A landscape with many valleys, sampled at points; each row gives a point and its height.
A ball rolls from a point to the lowest of its 2 nearest points, and stops where none of them is lower. Distance is the straight distance between rows; heights are no part of it.
Nof: [-33  18  38  -6 -15  17  -8  19  34 -19 -16 -30 -33  26  25 -38  28  37
 -23 -19]  height 20.5
tagu: [-32 -32  55 -21 -19  -3  54 -30  30 -13  17  -6 -22 -25  -4  -7 -12   9
  -3  13]  height 24.3
geg: [ 19   5 -18 -58 -11 -59  13   4 -30   0 -13  32  27  17 -37 -62 -15  -9
 -16  31]  height 33.7
Busal: [ 31  -9 -15  12 -16  28 -26  -1  -3 -20  21  12  28 -28  32  60  14   1
  19  17]  height 46.5
zana: [ -9   2  20  -9  10  40 -10  33  19  13  -4 -36 -38  18   8   7  23  44
 -48 -30]  height 23.4
fuva: [ 26 -15  24 -25 -20  42 -41  -2  -6 -24  28  18 -37  -9 -51 -11 -17 -42
   5  -4]  height 23.8
gez: [ -4  20  22  28  45  29  10   2 -27   1   9  14  30   8   4  19 -71 -15
 -35  29]  height 57.0
Rezot: [ 19 -20  18  -4   1  24   5 -10  32  27  22  40  42 -36 -26  -6 -36 -24
 -27   4]  height 8.8
mos: [ 33 -17  10 -17   7  -5 -14   6 -19   7 -10  -9  -6  19  27 -25 -17  27
 -13  20]  height 35.6
kunik: [ -1   5  18  75  34  -2  15 -25  -8   0 -37 -34  12   1  -5  36  -2  21
 -37   1]  height 49.6
tusi: [-22 -49  12  21  64 -35   1  -6 -11  17  -3  -1  21  -7 -22  27 -39   5
  -1  39]  height 52.6
foguf: [ 11  40  56  -8   5   1  33  12   4 -17  15   0 -36  -8  -7 -37 -35  21
  -2   3]  height 66.9
Vurer: [ 15   8  40   7  12 -24  -7 -23   1  14 -60  -1 -47  14  11  14  40  -2
  25 -11]  height 42.4
nis: [ 21 -20 -12 -34 -31   8 -10 -39   4 -34 -12  -8  46 -21  38  20  13  -7
  21  51]  height 45.1
suf: [ 24 -47   1 -21   3  50 -15  14   3  15  40  19   8 -37 -49   4 -38 -33
  15  -5]  height 17.7
zof: [-47   5  25 -40 -38 -52  63   0  26  23  38  16  12 -31  36 -26 -31  20
 -31   7]  height 58.4
Mozu: [-46 -12   6  20  58  -8 -15 -15 -17  -1 -34 -35  19 -14 -12  56  -1   6
 -12  22]  height 51.2
runi: [ 18  16  18  72 -12   6 -13  19 -28 -61  -8  20 -19  15  23  -6   9  19
  14  24]  height 20.6
vogu: [ 26   8 -38  59  27  -8  37  36  12   5  47  24  54 -22  -9  29   9  -4
  13   7]  height 43.7
Mure: [ 22 -13 -32  -4 -21  34 -37 -31   8  20   1 -17  30 -43   4  62  20  -9
   4 -29]  height 47.6
gel: [ 13  53  -2  19  36  24  41  34  -4  -7 -45 -26  18   9 -21 -23 -10   3
  16 -34]  height 34.7
Velir: [-23  12  19 -59 -11  40  -4 -19  17  26  -7 -35  32 -16  46  11   3  15
  -9 -24]  height 49.4
voli: [-39  29 -22 -56 -20  18 -36  -1   0   1  16  -5  38 -21  28   5  27   7
  21  -6]  height 50.4
duzu: [-19   7 -36 -85   9   5 -20  -6  -1  15 -28 -29  27   7  30  24  42 -11
  35   1]  height 51.3
gefoz: [ 21  20  -5  11  27  19   9  54 -18  27   6  -8 -33  -9 -25  10  18  33
 -36 -27]  height 26.7
Buti: [  9  59  34 -19  -1 -27  16  43  12 -39 -18  22  -4 -19   5 -11   4  13
  10   3]  height 68.4
kam: [ -3 -39 -19  67   6  23 -18 -15  -9  22  28 -18 -24 -10   7  60 -25  16
 -27 -30]  height 47.1
fugap: [ -9  54  28  17 -31 -15  26  14  34 -28  53  -1  -1 -18   9 -37 -30  33
 -32  14]  height 64.8
megi: [ -4  -7  -7 -81   4   6 -19  31 -12  -9 -36  13 -10  24  13  30  49 -27
  20  16]  height 52.1
Fov: [ -6 -25  46 -13 -37  22   0 -19  42 -29   1 -11 -21   2  22  -9  17  16
   7 -13]  height 24.4
Gov: [  6 -15  11  38  -4  -3  40  -2 -30  24  -1  37 -22  -8   5 -31  36  27
  14  -7]  height 30.6
mobur: [ 35  -5 -13  -8   7 -19 -29 -28   7  20 -28 -18 -50  26 -52 -31  13 -18
  26 -17]  height 41.1
Pani: [-21  15  -8  26 -15   1  30  25  30 -24  90  73  38  12  12  17   2 -51
 -25  11]  height 48.0
dum: [-36 -16 -26  21 -13 -89  38   1  45   1  39  24  63  36   6 -10 -26 -12
 -45  -1]  height 54.0
doro: [ 27  14 -11  48  27 -24  20  20  12   3  16   8  38 -11 -11  -9 -40   5
  42 -25]  height 40.8
tusep: [-38   5 -14 -10 -32  15 -18  23  -6 -32  -4  34  -6  13   9  -8  54 -15
  62 -21]  height 25.9
Pusa: [ 17  19  23  56 -13  20   2  14 -16  -7 -32  42 -19 -15   7 -33  30  24
  -6  12]  height 25.4
favok: [ -3 -14 -38 -28   9 -16 -45  -5  11  12  -3 -13  45 -22 -27 -41   7  11
 -15  38]  height 44.0
teki: [ -6  29 -10  29  37  26  47  49 -40  18  -4  -8   4  14 -30  -6   2   7
 -16 -45]  height 30.7
feri: [ 19  27  48  36  -9 -32  30 -17  47   1  44  16   7 -30  33  -1 -44  25
 -13  13]  height 62.8
Mab: [ 12  26 -49 -15   6   6   0   7 -23  24 -30   8 -53  22 -23   2  55 -39
  74  11]  height 33.6
ziru: [-25 -28   6  19 -13  57 -43  59 -13 -29  14  36 -49  15 -18  -3  -1 -14
   3 -12]  height 19.6
Mereg: [-38 -32 -13   7 -21  60 -33  33 -15   8   2  35 -29  -6  -7   8  29 -16
  33 -48]  height 22.5
nako: [ 32  29 -10 -18   0 -45  35   5 -38  12  -4  19  34  19   3 -57 -39   8
 -45  18]  height 22.9
res: [ 14  16 -24 -16  -7  45 -33   3 -15 -14 -20 -15 -41 -11  -6  81  21 -42
  12 -18]  height 53.8
dipe: [  5  -8 -39  20   8  74  -1  17 -38 -14 -22   5 -19 -15 -25  57 -12 -38
   6 -18]  height 54.5
zas: [ 17   4 -23 -14   5  29 -29 -34  14  25  -8 -59  28 -24  44  41  -5  21
   0 -15]  height 48.4
nek: [  2  -7 -34   2 -11   0 -71 -15   3  24 -23  -4 -31 -11 -37  -2  29 -15
  -1 -16]  height 44.2
reki: [-10   9  -2  33 -29 -10  33 -30 -10  -3   1 -25 -18  10  28 -51  21  34
  31 -10]  height 36.1
Palo: [  3 -33  56 -15  17  17  31 -19  34  30  26   9   2 -33   2   5 -31   8
 -17  -1]  height 18.0
Tulor: [-16 -46   2  68  39  17  -7  -1   6  34 -21 -26 -20   0 -12  31 -23  34
 -50  11]  height 48.2
gono: [ -5  17 -42 -39 -13 -17 -18  17 -30  14   6  31 -27  13 -17 -17  75 -30
  66 -24]  height 30.0
foso: [ 19 -28   4 -26 -33 -61 -14 -24 -25 -13  23   5 -30  54  -6 -53   7  12
 -13 -12]  height 27.5
felav: [ 11  25  -7  46  49  15  17  -1 -51  19 -14  12  33 -24  10  22 -39   5
  -6  55]  height 56.9
Mefud: [ 17   1  15  29  27  -9 -10   5 -21  19 -51   2 -30  23  28  25   1   5
  49 -47]  height 44.4
Zepes: [ -1   6 -59 -25  -2   0 -57 -42 -13  31 -21 -19  29 -12 -37 -10  21 -21
 -15 -12]  height 46.2
nilim: [ 34 -25 -25  -7  37 -11   1   6 -14  32 -50   8 -65  16 -43   2   8 -38
  67  -6]  height 37.1
sada: [ 18  26 -17   0  34  12   8  30  17  20 -11 -27  51  -9  -1 -22 -35  21
  20 -21]  height 37.9
mefa: [  4 -10   7  30 -24  58 -26  23 -12 -53  -3   3 -18  24   0 -11   3  -5
   7  17]  height 16.2
sesot: [ 25  13 -41 -35 -22  26 -27  21   0  -5 -24  -2 -13  14   1  47  70 -30
  15 -24]  height 53.0
mef: [ -1 -10  32 -21  -6 -59  54 -14  43  32  72  18   3 -31  53   7 -31  21
 -16  23]  height 60.6
Biru: [ 15  34  30 -37   1 -19  -1 -10   5   3 -56 -10 -54  25  52 -15  37   2
  18  40]  height 39.6
nuse: [ 29 -26  22 -40 -47 -12 -37 -28 -16 -29  39  19 -30  34 -30 -22   4 -31
  -1 -20]  height 30.3
dep: [ 16  13  26 -34   3  30 -26  11   0  13 -40 -24 -25  21  66  -4   3  24
   1  19]  height 37.5
Fogem: [-18  -1 -36 -58 -15 -63 -19   3  10   3  15   9  48  -5 -16 -67 -28  11
  -3  20]  height 40.4
gefi: [-34 -16   2 -47 -14 -60   0  -9  10 -13   9 -11  -8  46 -37 -34  26   4
  -8 -46]  height 34.6
musom: [-52  15 -21  56 -25 -52  44  -2  49 -37  74  36  38  14  11  -1 -20 -45
 -45   3]  height 51.1
Taz: [ 57   9 -11   1  19  -4   9  28 -27  -1   9   1  18  18   6 -25 -24  31
 -50  57]  height 32.0
Fatu: [  2  -2 -12  22   6 -18  24  21  12 -13  73  32  54  11  17  42  -8 -18
   9  -2]  height 45.8
kipud: [-12   0  15  27  19  79   7   2 -46   6 -10   8  -8 -22 -23  26 -38 -23
 -21  20]  height 55.5
rop: [-39 -11  12 -42  -6 -25 -19 -47  26  -7  10 -60  -1  18 -27 -20  -5   0
   8 -36]  height 38.2
Bep: [ -4 -26   8  59  40 -38  40 -16 -10  16 -11  11  30 -10   7   0 -30  14
 -11  58]  height 54.6
Romub: [-16 -42  19 -23   7  -2 -13 -53  29 -30 -37 -51 -18  26 -20   3  10 -21
  18   1]  height 40.7
foni: [ -7  39 -21  23 -44 -18   7 -42   8 -26  -5 -28   3  -3 -26 -63  13   5
   1 -14]  height 41.6
Kon: [  1 -21 -15  54   9  16 -26 -17 -54  16 -26 -21 -47   8  13  43 -19  -1
  20 -37]  height 45.9
dodu: [ -4 -25   8 -24 -21 -10   7 -51  31 -47 -41 -35  13 -12  -6  12  25  -8
  -4  45]  height 43.0
dibof: [-61   0  -7 -19 -33 -88  49   8  30   4  24  -6  39   0  27   0 -43   5
 -45  14]  height 56.1

Call two points neighbours if one is among the 2 nearest of the other. Go from one point of each pair to the other, from neighbour to neighbour, staying as low as possible. Name the highest point that can't be avoided.
Nof / nako | Zepes
Nof / Rezot | Fov
Nof / foso | nuse
Nof / mefa | foni

For each start below, name the point where the ball stops.
foguf | Nof
dum | Nof
sada | Nof
gez | foso
